Points, in no order, along strands that fork and pass close to each other.
Points whose rows are less than 96.6 apart are linked; no others are.
k_207: [ 35.7  15.2   1.9   5.6 -19.9  -8.8 -13.5  14.0  -1.2  -3.5   1.5   3.7
  33.4  -9.2  38.1 -16.3  17.3  -9.3  11.5 -16.6 -31.1 -37.5  67.4   8.6
   4.0  -9.4   9.1]
k_567: [ -1.6   4.1 -43.7  -1.7 -21.4  28.3  -9.1  38.4   4.3  -2.2 -13.4 -35.0
 -36.1 -12.8  10.8   9.6  -9.9  74.5 -46.4   3.0 -28.3 -33.9   5.2 -12.5
  20.4 -17.7   0.8]
k_335: [ 10.3 -12.7 -10.3   1.6  23.8  14.9  -7.3  23.3  12.9  22.1   6.7 -27.2
 -65.8  12.7 -21.0 -12.7  15.8  10.7 -51.2   5.5  12.0  41.3 -51.5  20.0
 -23.4 -33.6   8.5]
k_849: [  0.4   4.9   2.9  -7.0   4.3 -17.6  20.6   7.6  -4.9   6.0 -18.9  -5.9
   5.2  -2.4  -1.2 -47.0  10.7 -63.8 -15.4 -22.8  15.3   1.7   5.4   0.6
  -0.7  48.6  28.0]
k_761: [ 12.6  11.1  27.1  -9.7  -5.0  23.4 -11.3   7.8   3.4   7.5  26.9  -4.4
 -11.1   6.9   0.6 -65.6  24.5  -1.0 -59.1 -19.6  52.5  42.2 -15.4 -20.6
   3.4 -19.3  33.2]
k_412: [ 41.6  -8.8  11.6  -0.5  65.0   0.0   9.5  44.3  -3.8 -12.4  -7.3   8.8
 -43.0  15.3  29.9 -40.7  27.4   6.3  17.1   3.8 -36.7 -36.8  -6.9  22.1
  -6.7 -20.8  11.7]
k_775: [-20.5 -19.4  30.2  15.2   2.9  -6.2  42.7  -5.2 -33.9 -17.3  22.5   8.0
   8.4  17.3  43.9   0.7 -29.5 -25.8  41.6  18.1 -19.7 -24.1   4.4 -39.3
  -8.9  34.6 -40.3]
k_483: [ -2.1 -45.2   5.0   7.8  -4.2 -16.0 -35.9  -6.6 -31.6  12.9  35.1   7.3
  13.3  15.6  14.5  23.0 -27.4  17.8  63.6  37.7 -22.1 -33.8  15.7  23.6
  -1.4 -46.1 -43.8]
k_409: [-30.2 -16.2 -17.6   7.6 -14.1  -1.5 -28.8  -5.0 -39.6  13.4   1.4  -7.6
  -5.6   2.4  -8.4  29.1 -20.3  18.4  -0.1  13.1  -7.4  -5.9  15.3  23.3
 -14.4 -23.5 -26.0]
k_415: [  1.2  12.2   2.7  -4.5 -15.2 -14.0  32.4 -11.2  27.6  -6.6 -34.0  -8.4
  31.3 -17.4   5.3 -21.0  -7.4 -37.3   1.7 -12.5  10.6   5.0  11.1 -32.0
  11.0  59.5  16.5]
k_799: [ 42.0   9.8  20.9 -17.8  41.7  23.2 -17.0  30.9  17.3   4.6  -1.9  17.1
  26.6  -5.3  10.6  15.9  14.0 -24.4  25.4  -7.1 -41.2  10.6  33.7  26.7
 -52.3 -43.8   9.0]
k_42: [ 31.9  23.6   6.2 -15.5 -13.8   5.9  -9.4  12.8   3.4   9.4  -6.6  11.0
  24.6   1.5  40.2  -4.3  40.5 -38.1 -14.6 -30.1  -9.9   3.0  67.2   9.0
  -3.0 -15.8  23.3]
k_21: [  1.8  15.0  -1.5 -18.4  10.5  27.9 -34.5  -0.4  -5.3   9.2  30.6 -15.6
 -26.8   2.3 -22.1   0.1 -14.2   9.4 -22.2  13.2 -26.3  38.2  -3.7  -7.1
 -20.6 -53.2 -25.9]
k_503: [ -2.1  -5.1 -11.8  11.0  15.0  10.6  13.5  49.5   1.0 -30.8   7.5 -13.1
 -28.1  13.2 -18.5 -26.6 -14.1  56.6  -8.1  18.8  -2.7 -17.0 -38.0 -22.7
  12.0   3.8  -8.4]
k_742: [-23.5  -7.2 -19.6 -29.5  31.6   5.4  -5.4  -5.9  -3.2  13.6  -4.4 -31.8
 -33.5   9.1  11.4 -34.3  16.2 -12.9 -31.5 -16.6 -10.5   4.5 -44.8  -0.2
  -3.9   2.5  -1.4]
k_661: [-44.0   1.3   5.8  -8.8  27.2 -13.8  -4.4 -45.9  -6.6   8.9  31.6  -5.5
 -25.3  -2.3 -41.1  -4.8  -7.1 -24.0   2.5  20.1  36.5  50.5 -43.0  -1.5
 -25.8  16.9 -15.7]
k_526: [  0.1 -25.8 -37.6  -1.5  -3.8  31.8 -21.7  13.3  -8.5 -16.5   0.5 -13.8
 -49.0   6.5   4.5  -2.4  -8.9  77.3 -28.1   2.8   1.8 -36.1 -13.7   4.0
  20.6 -43.2 -10.0]
k_426: [  9.7  -3.7 -12.6 -13.1  28.5   5.0  -7.2  -8.8  56.6  -3.7 -17.2  16.3
  18.1 -31.0 -25.2  19.2  -4.3 -12.1  12.8 -19.4 -26.1  26.5 -29.9  20.4
 -56.3  -6.9  35.4]
k_353: [-20.8 -39.5 -36.0 -34.4  20.4   8.1 -18.8 -16.9 -20.0  17.6   3.6 -41.4
 -40.2   1.4  29.0 -21.8  13.9  16.5 -22.3 -17.3  -2.4 -41.2 -38.4  11.6
  27.9  12.8 -19.9]
k_149: [  6.6 -52.9 -12.5  14.7  20.4 -12.9 -22.8 -16.4 -43.2   2.9  12.5  29.0
 -45.9  30.3  31.4  -9.2  12.4  29.2  21.1  17.7  24.6 -49.1 -21.6  33.5
  16.1 -49.8 -15.5]
k_314: [ 21.4 -19.1  -3.7  19.0  18.9 -16.2  21.0 -23.0  14.9 -15.4 -26.5  28.0
  30.3 -15.7  41.8  59.5   7.0  -3.7  61.6 -19.9 -44.8 -32.9  20.6  12.9
 -10.6   0.5  -9.0]
k_85: [  3.3   3.1  24.3   2.6  26.0 -38.1  13.5 -45.1   1.4  -4.9  15.8  30.9
 -29.7  19.6 -12.0 -20.2  53.0 -37.5   9.7   0.1  44.9  12.1 -17.7  24.7
  15.8   2.5  -6.3]
k_340: [ -6.8  11.1  11.3 -51.0  37.8 -11.8  32.1  -5.7  47.6   1.9  -4.2   3.4
  15.1   6.7  28.7 -13.2  35.2 -23.8  -6.9 -17.5 -33.7  24.4 -41.4 -26.4
 -11.6   1.0  -7.1]
k_383: [  4.9 -38.5  -3.9   8.6  26.8  15.2 -23.5 -14.4 -19.3  -6.6  21.6  22.2
 -62.3  31.7  17.3 -20.2  41.9  30.2  -4.1 -14.8  45.4 -48.7 -45.2  34.9
  24.7 -36.4  -7.3]
k_421: [ 21.6  23.5   4.5  12.6 -18.9  -2.6  20.7  15.6  12.3 -19.2  -4.4  14.5
  10.5   8.2  38.2 -16.2  24.7  35.3   1.5  -1.0   2.0 -35.7  23.5  -6.8
  50.1  13.4   5.2]
k_948: [ -9.6  19.3  -1.7 -13.2 -14.4  11.8 -13.0 -44.3  30.2  -3.3  23.5  19.9
  22.1 -14.3 -20.8  28.5   3.1   2.9  21.9   9.4   6.3  30.1  -2.4  -9.1
   6.6 -10.9 -30.7]
k_886: [  1.4  16.6 -17.9  -2.7  -8.4   7.5   0.0  27.7  15.7  -4.8 -32.2 -35.2
   2.8  -9.2  -8.0 -39.7 -16.4   7.7 -47.2 -12.1  -2.4  24.0   1.3 -34.7
  18.0  16.3  19.7]
k_969: [ -2.2 -22.7 -24.7 -31.0  45.2  24.2 -21.2 -15.5  33.6  19.0   1.2 -20.4
 -63.8  -1.2 -23.9   6.4  17.0  -8.8 -26.1   2.6 -15.5  47.7 -52.2   1.6
 -34.0 -36.6  -6.7]
k_240: [-42.3  -2.8 -20.4  -7.1 -16.4  -9.6  28.5 -39.0   7.7 -14.4  -5.2  -4.7
  -8.2   0.8  12.8  10.8   1.2   6.8  -0.9   9.7  11.7  -2.2 -27.6 -26.2
  38.5  50.5 -42.0]
k_535: [  0.8  25.3   5.1 -11.7  24.0  12.8   3.6 -15.5  60.4 -28.0 -13.2  29.8
  30.5 -22.0 -30.3  38.8  -4.1  -1.4   3.0  -6.2 -11.8  55.5  -6.3 -13.8
 -33.0   2.8  23.8]
k_141: [-32.8  15.0  -3.6 -20.5  -1.9  -4.5  14.5  -3.9  -1.5  23.4   4.9 -42.9
  -7.1   2.1 -15.9 -62.6   2.8  -8.7 -36.2  -5.4  16.4  37.6 -69.9 -49.4
  27.3  36.9   4.4]
k_61: [ -9.9 -10.4 -22.0  14.1 -42.1  -6.6 -11.8  -7.6 -44.2  24.9 -24.6  -7.9
  -1.8   1.3 -10.2  10.9   4.2 -13.9 -29.8 -28.5  23.2  -5.1  47.1  42.7
 -12.7  -3.5  19.1]
k_161: [-22.0   5.6   7.1 -18.6  19.3 -16.5 -10.8 -51.1   9.1   8.4  32.8  26.0
 -13.9  12.2 -44.2 -14.2  34.9 -26.7  10.1  17.8  45.8  42.1 -38.6   2.9
   9.1  12.3 -15.1]
k_68: [-25.5   4.3 -16.9  20.1 -24.2   2.9  41.3  16.5   2.9 -33.3 -20.6 -21.5
  -3.9   1.1 -29.0   9.9 -44.4  35.1 -19.4  15.5  19.7  -6.3  -4.4 -31.4
  19.7  55.3   5.1]
k_796: [  1.6  -9.7   1.3   8.3   8.0 -22.8   5.7  16.2 -40.6  -1.9   3.8   6.2
 -20.0  22.6  12.5 -57.0  18.8 -45.0 -16.7 -12.3  32.0 -16.9  -3.0  12.8
  -5.7  23.0  19.9]
k_433: [ -0.2   1.2  12.5  29.5 -55.7 -17.8 -24.2  27.4 -31.8  18.7  -8.1   4.0
  35.2  -0.8 -31.1  45.2 -10.5 -19.8   9.2 -15.5  46.3   9.5  49.8  40.6
 -24.9 -34.7  28.2]
k_229: [ 14.1  -1.6 -39.2 -31.3   3.3  32.6 -10.0  14.7  34.0   1.2  -8.1 -26.0
   1.4 -17.3  32.8  21.9   2.5  30.9  -1.9   2.5 -60.0 -21.2  25.9 -27.4
  -0.3  -9.7 -21.5]
k_8: [ 25.5  20.5  -0.3  -1.5   0.9  -4.9   4.4 -12.4  21.6  22.5 -20.1  10.5
  21.2  -1.7  18.4 -12.4  31.8 -60.6 -20.0 -49.7   9.2   6.1  29.7  33.6
 -21.5  -6.7  38.1]
k_154: [ 23.0  -0.1  -7.1  11.3 -46.8 -24.2  11.6 -12.7  26.2   5.4  24.8   7.7
  26.5   8.3 -37.0   8.1   5.6  62.0  14.5  25.9  26.3 -36.7  29.8  26.6
  40.7 -32.6 -33.3]
k_384: [ 25.6 -32.2 -24.2  12.3  25.0 -40.6  18.6 -11.7  16.6  -9.5 -46.2  22.6
  -3.4   1.9  51.9  38.8  31.2  13.0  44.1  -0.7 -35.6 -50.1  27.1  25.6
  13.2 -19.4 -20.3]
k_456: [ 16.1  -4.6 -38.4 -19.4   3.7  36.7 -18.6  32.2  27.0  16.3 -30.7 -38.0
 -21.7 -17.8   9.4 -11.6 -18.7  25.9 -30.4  10.8 -58.2 -20.9   4.3 -22.7
   2.2   3.5  -1.7]
k_455: [-31.9 -19.8 -34.2   2.7  -6.5  11.3 -36.7 -32.8 -30.8  10.2 -14.7 -11.5
  11.0 -25.7  22.6  54.3 -19.6 -15.6   8.4  -9.1 -25.2   2.6  17.7  20.1
 -24.1 -17.3 -14.0]
k_523: [ -1.2  -9.6  17.6  15.5  25.6  14.5  -6.0   1.3  -1.2 -14.7  23.9  30.0
 -58.4  42.2   8.1 -20.9  57.7  22.8 -20.2 -19.2  54.5 -15.1 -52.1  19.9
  29.0 -48.5  27.6]
k_413: [ 26.7  -7.5 -12.7   7.4  -4.3  -5.6  -0.6  -0.1  54.7  -0.9 -25.3   2.8
  56.1 -36.9 -26.6   8.8 -18.7  -2.9  14.4 -16.9  -8.3   0.9 -17.4  13.9
 -35.6  28.5  37.4]
k_250: [ 37.7  22.6  12.4 -17.2  27.4  27.9 -29.5  25.2  28.2  23.6  15.1  -3.3
  21.8  -5.0 -22.0 -15.7   0.3 -23.0   1.2   6.6 -26.5  33.5   6.3  14.7
 -49.8 -30.9  14.7]
k_430: [ 10.0  -9.2   5.9  45.9 -23.3 -37.3  21.8  18.2 -22.6  10.6  -0.7   1.4
  15.2  13.9  10.3 -23.5 -10.9   5.5  41.3  19.7  16.1 -57.1  28.2  22.6
  19.5  24.2 -10.8]
k_902: [ -0.1 -11.3  -6.4 -26.4  38.1  28.7 -29.7   9.3  11.4  17.2   4.9 -27.3
 -29.9 -19.4 -30.6   0.6 -21.9  -3.7 -19.0  16.8 -43.2  34.8 -21.6   1.6
 -44.4 -27.4  -7.9]
k_440: [  9.7  21.3  15.8   7.2  19.7   3.1  18.4  12.1   2.7 -42.5   7.5  37.9
 -39.9  30.0  -5.4  -6.8  53.1  39.4   0.4  -4.1  47.2 -20.4 -39.3  -3.4
  45.5  -5.8  29.4]
k_679: [-26.9 -12.1  -0.8  14.5 -76.0 -23.8 -16.2 -15.6 -51.0  32.8 -11.7 -22.5
  20.5  -0.1 -30.3  38.4 -23.1 -16.2 -11.2 -22.5  46.7   9.2  49.7  42.5
 -16.9 -27.7  13.1]
k_410: [-12.1  24.6 -35.3   8.3   5.3  -1.1  -9.6 -12.3  35.2   6.1 -27.8 -11.2
 -17.3 -30.3 -52.7  10.2 -13.7   7.0 -36.8  -5.2   4.7  55.9 -18.5  -9.3
 -16.0 -22.6  25.5]
k_57: [-13.8 -21.1  13.7  34.6 -39.1 -26.1  27.0  10.9 -47.4  -7.3   7.0   6.4
  28.9  10.6  -5.2  13.8 -36.5  12.7  47.6  22.7  23.7 -27.1  23.3  12.5
  10.4  26.9 -25.0]
k_287: [  6.0 -41.3 -22.4  12.0   5.2  -1.5 -19.0  26.3 -21.9  -8.6   0.7  19.4
 -37.9  27.8  -0.7  -3.1   8.0  62.3   7.8  23.2   4.8 -52.9   2.6  27.7
  13.6 -45.2 -11.7]
k_3: [-31.9   7.5  -0.4  -5.7   6.2   0.6  23.5  -9.2 -11.8 -28.7   1.1   9.1
 -17.0  15.5  16.6  -7.0  10.1  -9.7  -9.2   5.8  11.4   3.3 -21.0 -16.8
  24.8  38.0 -11.6]
k_931: [ 21.4  10.0  -2.8  29.7  -7.7 -24.5  24.3  43.3 -22.0 -13.9 -20.0   9.3
   7.0  10.7   3.8 -14.3  12.7   0.8  22.5   7.8  -4.2 -42.3  32.1   9.3
  19.2  18.1  17.9]
k_381: [  8.8  24.7  30.9 -14.1  -9.1  53.8 -37.0 -15.0   8.4  24.2  52.6 -18.1
 -29.4   6.6   2.9 -22.1   1.8  14.7 -76.6  -0.2  15.3  53.6   5.8  -5.5
 -12.3 -48.0   2.3]
k_885: [-27.6 -12.2  22.4  -0.6  28.9   0.7  13.2  -0.9 -39.9 -30.3  -5.3  20.0
 -27.0  29.8  22.5 -17.2  18.2 -23.3 -21.2   0.8  31.7 -12.7  -6.3   1.1
   8.6  43.1  18.2]
k_163: [  3.2   8.6  27.7 -14.6  -3.7   7.7 -11.6  11.4  17.5  35.7  39.1 -14.4
   0.1  11.0 -33.6 -67.8   3.0 -29.3 -34.5   8.8  22.5  47.2 -19.5 -11.8
  -8.9 -16.7  16.2]
k_787: [ -9.9  39.4  29.4 -23.6 -11.2  29.0 -30.8 -23.0  -5.5   0.7  55.4   7.0
 -21.1  -0.4 -24.9  -1.9  -6.6  22.3 -41.1  29.3  14.1  55.8   7.6  -8.4
   3.7 -46.2  -5.1]
k_992: [  5.3 -16.6   8.3  17.9  11.9  -1.3  43.4 -43.9  37.8 -36.4 -18.6  38.6
  37.0 -15.5  32.3  68.4   6.3 -15.8  52.3  -8.6 -19.2  -1.9 -16.3  -7.3
 -22.7  30.2  -2.8]
k_807: [ 28.3 -19.1 -10.6   5.5  49.1   2.5   7.0  61.0   8.1 -16.0  -7.9  -2.0
 -27.9  15.8   0.6 -34.3   2.0  43.7  11.0  23.3 -27.2 -35.9 -30.2   7.5
  15.3 -18.5  -2.3]
k_183: [-18.5   1.2  16.0   9.0  15.0  22.6 -28.1  -0.8 -35.6   4.6  13.0  -9.0
  12.6 -27.5   7.8   5.9 -54.2 -26.5  15.1  -1.7 -38.4  11.3  14.8  -2.8
 -36.2  17.3  -0.9]
k_569: [-13.7   1.2  10.4 -38.9  27.6  -6.5  44.3 -10.0  27.0  -7.2  -9.3 -16.6
   9.2  16.7  48.1 -16.7  28.2 -37.1  -4.6 -18.9 -26.3  20.2 -47.6 -56.2
  17.7  40.4 -12.7]
k_467: [-17.6  14.4   6.4  10.9   2.5  22.0 -19.7 -14.2 -43.9  32.7  26.1 -40.2
  10.9 -39.2 -14.4 -10.2 -70.1 -12.0 -16.4   6.5 -47.7   2.6   2.0 -11.3
 -22.5  14.3 -13.9]
k_740: [  4.9   9.0  33.5   1.1 -19.1   5.0  36.4 -20.6  20.2  -7.2  -1.2   9.1
  41.8   1.8   8.8  23.8 -12.4 -37.5  33.8  -8.5   8.3  -0.9  10.8 -42.3
  28.9  67.9  -0.6]
k_280: [ 10.1  15.6   3.4   4.2 -15.4  11.8  -5.9  -2.1  47.2 -12.3 -32.7  32.9
  26.0 -15.3 -42.6  28.5  -1.5 -16.1 -11.5  -4.4  35.9  51.2  24.2 -15.2
 -21.3  -4.2  36.6]
k_981: [ 59.0  -6.5  16.9  -6.2  56.8   1.5   2.1  48.0  11.3  -2.5 -22.6  20.1
 -14.4   6.7   7.0  -7.0  23.1  -4.1  12.1  14.3 -37.9 -14.6  15.5  32.7
 -24.1 -38.0  13.7]
k_605: [-11.4  17.3 -21.4  18.7  -8.1  11.5  -0.7 -31.5  30.2 -14.8 -53.0   2.4
   8.7 -33.4 -56.5  39.2 -21.0   7.7 -40.9 -12.5  30.4  61.1   2.8 -28.9
 -15.2  15.8  45.5]
k_324: [  3.4  20.7   7.8  -6.3  25.8   5.2  23.4 -14.3  45.9 -29.7 -33.3  29.7
  34.5 -13.5  23.3  54.5  12.0 -11.9  20.4 -15.5 -15.5  13.0 -12.0  -8.0
 -26.0  17.8  -5.6]
k_11: [ -5.0  10.0  -6.0 -35.5  40.0   6.5  20.0  21.5  46.2 -11.2 -13.5  -2.0
  -6.3  21.9   1.8 -14.9  24.4  -0.5  -7.5  -2.7 -21.8  48.4 -59.2 -32.4
  -7.6   0.0   2.6]
k_942: [ 14.7   7.7   0.4   7.0   0.0  -7.6  12.0 -12.0  41.0   7.2  -6.4  -3.9
  57.3 -20.1   1.3  -4.3 -21.1 -41.2  26.3 -17.1  -3.8 -13.1  -6.1  12.8
  -7.8  43.2  19.1]
k_714: [-32.4 -44.6 -20.4   8.5 -36.5 -23.6 -38.9 -21.1 -46.2  10.1  16.2   4.7
   2.6  18.3   6.7  48.5 -16.4  24.3  32.9  14.2   2.9 -22.6  25.5  31.3
   7.4 -45.0 -47.1]
k_910: [ 27.3   3.1  18.5 -15.7  10.7  20.0 -25.1  11.7  25.2  37.4  29.7 -18.0
 -17.1   0.9 -12.9 -45.0  12.9 -39.7 -33.4   0.7  -3.2  50.4  -5.3   4.6
 -48.3 -27.1  21.4]
k_640: [ 17.1  20.6  54.3 -20.0  -5.0   1.8   7.6  23.7 -23.1  -7.0   7.8  27.1
  17.8  16.0  -9.2   1.7   0.3 -48.1  24.7   9.2  17.4  19.8  49.2 -18.4
  -5.0  17.1  15.6]
k_334: [  4.3   2.5   8.8  11.3 -62.9 -41.5  12.7  -7.8 -16.5  17.0   9.0  14.6
  47.1 -11.7  24.1  22.4  19.2  15.0  44.6  -1.4   0.3 -53.1  61.6  11.9
  32.2   2.0 -21.8]
k_544: [ 25.3   6.8 -37.7   3.8  17.2 -20.6  29.1   8.4  33.0 -18.6 -48.5  28.9
  -0.6   0.7  23.5  29.2  37.1  22.7  24.2  -3.2 -28.9 -38.3  17.5   9.1
  16.0 -10.1  -5.1]
k_608: [-16.9  11.6 -17.1  15.4 -22.0  10.7  -3.7   4.8 -24.4   7.7 -13.7 -41.6
   2.5 -29.9 -31.3   7.0 -69.5  19.2  -4.5  12.3 -41.4  -9.9  12.0  -6.7
 -16.3  14.4 -12.6]
k_869: [-32.1   4.8   8.0 -10.1 -19.7  10.9 -30.0 -21.1 -37.1   7.7   7.1 -12.7
  30.1 -18.8  25.7  33.3 -26.9 -26.4   1.1 -10.9 -27.2   1.0  30.2 -11.9
 -15.4  11.6 -16.2]
k_522: [-43.3  -1.5  -1.4 -15.3  16.5  -6.4  17.9 -27.2  -6.2   9.2  17.5 -22.9
 -16.0  -3.2 -42.0 -12.1 -12.3  -2.6  -7.2  17.9   8.9  46.6 -81.3 -35.9
  19.2  27.3 -13.5]
k_936: [-18.6   0.9  46.0   6.7 -46.8   4.3  19.4 -20.8 -15.7  -2.6  16.6  -4.1
  40.3 -11.4  -4.8  32.9 -36.3 -27.4  37.9  10.3  12.3 -16.7  37.0 -20.0
   4.3  74.8   6.4]
k_733: [-33.3   4.2  -7.7 -33.5  -3.8  -9.8  30.3 -13.7   9.0  19.2 -12.3 -21.0
   5.6  -0.3  22.8 -35.1  26.4 -32.2 -20.7 -24.5   5.4  33.2 -56.1 -42.5
  31.5  42.3  -1.7]
k_845: [ 35.4  23.7 -28.9   3.1  -8.7 -13.5  23.0  -2.3  36.1 -13.3 -16.2  29.3
   2.0   3.5  15.8   6.6  26.1  45.1  10.1   6.4  -9.2 -37.4  28.5  -4.3
  42.8 -11.5 -14.3]
k_972: [-17.3 -24.8  39.9  20.6 -19.5  -2.6  15.1  14.1 -71.1 -22.5  26.7   4.9
  13.7  20.3  21.3  13.5 -32.1  -0.8  53.7  31.4   3.5 -37.9  23.4 -13.0
  19.4  41.1 -23.2]
k_264: [-19.8 -15.4  18.7  28.5  -6.6  -6.0  30.5 -21.4  -3.6  -9.7  27.2 -17.2
  37.6 -15.2  17.2   8.5 -31.4 -34.4  45.4  12.3 -23.1 -16.7  -9.3 -20.8
 -22.3  58.9 -38.1]
k_702: [  0.8   6.4 -16.7 -11.1 -24.3  -0.2   0.6   3.1   7.3   3.8  10.6 -24.9
  -4.6  -2.5 -11.5 -37.2  -0.7  21.1 -36.3  -7.9   8.2 -14.3  -4.1   7.3
  23.9   0.4  -1.1]
k_238: [ -0.5  31.6 -26.6  14.7  -4.9   6.2  -6.9  16.0   4.5  15.2 -26.6 -28.3
 -27.0 -33.0 -27.9 -16.5 -49.9  21.6 -65.0   4.1  -9.9  33.9 -14.5 -19.1
  -1.8  -7.1  22.8]
k_39: [-18.4  -1.8   1.9 -29.7  57.5   7.4   9.3  35.8  -6.2 -11.7  -4.5  -4.5
 -33.6  17.1   3.8 -27.1   8.8  -7.1 -25.6  -8.7 -19.7  35.4 -60.4 -17.6
 -15.9  11.1   8.2]
k_214: [  6.5 -10.5 -19.2  -3.7   2.4  11.3  -3.9   7.7 -12.1  -1.6  14.1 -22.0
 -16.1   5.0  30.7 -41.6   9.5  30.4  -9.7  -6.6  -2.4 -50.5 -23.9   5.0
  39.2   4.2  -8.4]
k_546: [ -4.9  12.3  35.1  -1.3 -27.9  -6.0  23.2  13.7 -20.0  -6.0   4.9  10.7
  20.7  -0.3 -33.6  -3.5 -23.9 -33.5   8.1  20.3  28.7   6.2  41.8  -8.5
  -1.8  52.3  20.1]
k_33: [-34.2  15.2 -15.3  32.2 -21.7   7.4  21.6  -5.6 -12.3 -10.1 -18.9 -30.0
   6.4 -28.7 -33.3  30.1 -71.3  28.1  -1.8  14.3 -10.5   6.3   7.0 -29.3
   6.8  47.1  -1.4]
k_387: [ 11.0 -33.9   8.9  -3.8  24.6 -10.8 -50.5   0.9 -23.2  15.9  13.6  20.2
  35.4  -0.6   8.8  48.7 -25.5 -13.8  60.6  18.2 -31.4  -9.1  10.6  26.6
 -30.4 -43.2 -25.2]
k_55: [ 44.4  22.4   9.7  24.7 -34.3 -31.8 -10.0  17.9  -9.2   7.7  -6.5  19.8
  48.3  -9.7  12.9  20.3  20.9   6.4  46.4  -8.0 -14.0 -27.6  61.6  12.2
  22.9 -15.6   5.4]
k_420: [-32.5  -7.2 -10.4 -13.6   0.3   1.7  -4.4 -52.4  11.6 -16.0  12.2  11.0
  -4.3  12.7  18.9  40.8   2.3   9.1  25.0   7.5   2.8  -2.7  -9.9 -21.4
  15.8   6.7 -57.6]
k_930: [ -5.9   5.9  -5.4  -4.6 -31.7  -5.5 -25.7 -18.3  -7.0  31.6 -12.4  -7.8
   7.8  -5.4  12.0  -9.1  19.5 -47.0 -41.5 -29.2  30.9  18.9  34.7  25.9
 -25.7  -2.6  22.2]
k_655: [  6.0  20.8  44.2  -3.2 -21.4  50.2 -44.6  11.7 -22.9  29.1  39.6 -16.3
 -17.1   1.3   5.3 -48.2  -1.3  -0.1 -75.9 -19.3  24.6  38.6  21.1  -7.0
  -8.0 -30.3  30.4]
k_951: [  6.2 -21.5   3.0  24.9 -12.0 -33.2 -26.6  23.0 -37.8  -1.3   2.5  23.5
  39.2   3.0 -15.6  39.3 -32.2  -8.2  64.1  13.3  -3.6 -16.8   8.0  37.4
 -31.3 -39.6   3.7]
k_120: [ 25.1 -12.2  24.1  50.7 -25.1 -27.7 -29.7  25.9 -14.2   8.0   6.4  28.4
  20.0   3.6 -39.5  50.1  -4.8 -10.5  44.8  -2.4  28.7   8.5  22.7  53.4
 -34.3 -57.3   3.2]
k_344: [ 16.4  27.4  16.6   1.1   6.1 -16.7  13.0 -31.6   7.8 -18.7   7.8  31.7
 -29.1  22.4   7.0  -6.6  60.5  10.3   1.6 -12.7  46.9  -6.6 -24.0   8.0
  53.5  -5.3   8.5]
k_693: [-29.4   2.4 -25.0  19.2  -7.3  -0.6  32.5  46.3 -17.0 -39.6 -27.4  -7.5
 -25.9   8.1  -4.2  -6.7 -24.9  55.1 -28.8   6.9   9.3 -20.3  -7.4 -19.8
  13.0  32.7  20.2]
k_477: [ 29.3  17.0  14.6   5.9 -58.4 -27.1  24.2 -19.4   3.9   2.7  14.6   9.3
  31.9 -11.3   2.9  -5.7  15.3  42.9  27.2  14.7  15.6 -48.8  58.3   5.8
  54.2  -0.9 -26.5]

A fork is a point with three links, a tip a point with one. Leave the first point through the second and follow the links. Name the first fork or tip that comes.
k_523 / k_440 => k_535
k_314 / k_384 => k_264
k_910 / k_163 => k_335
k_409 / k_714 => k_154
k_141 / k_522 => k_229
k_948 / k_420 => k_415

Follow the links from the first point to the second, and from the first to the third. Name the last point that the two ways share.
k_420 / k_57 / k_569 => k_535
k_972 / k_353 / k_640 => k_535
k_569 / k_420 / k_546 => k_415
k_324 / k_948 / k_936 => k_415
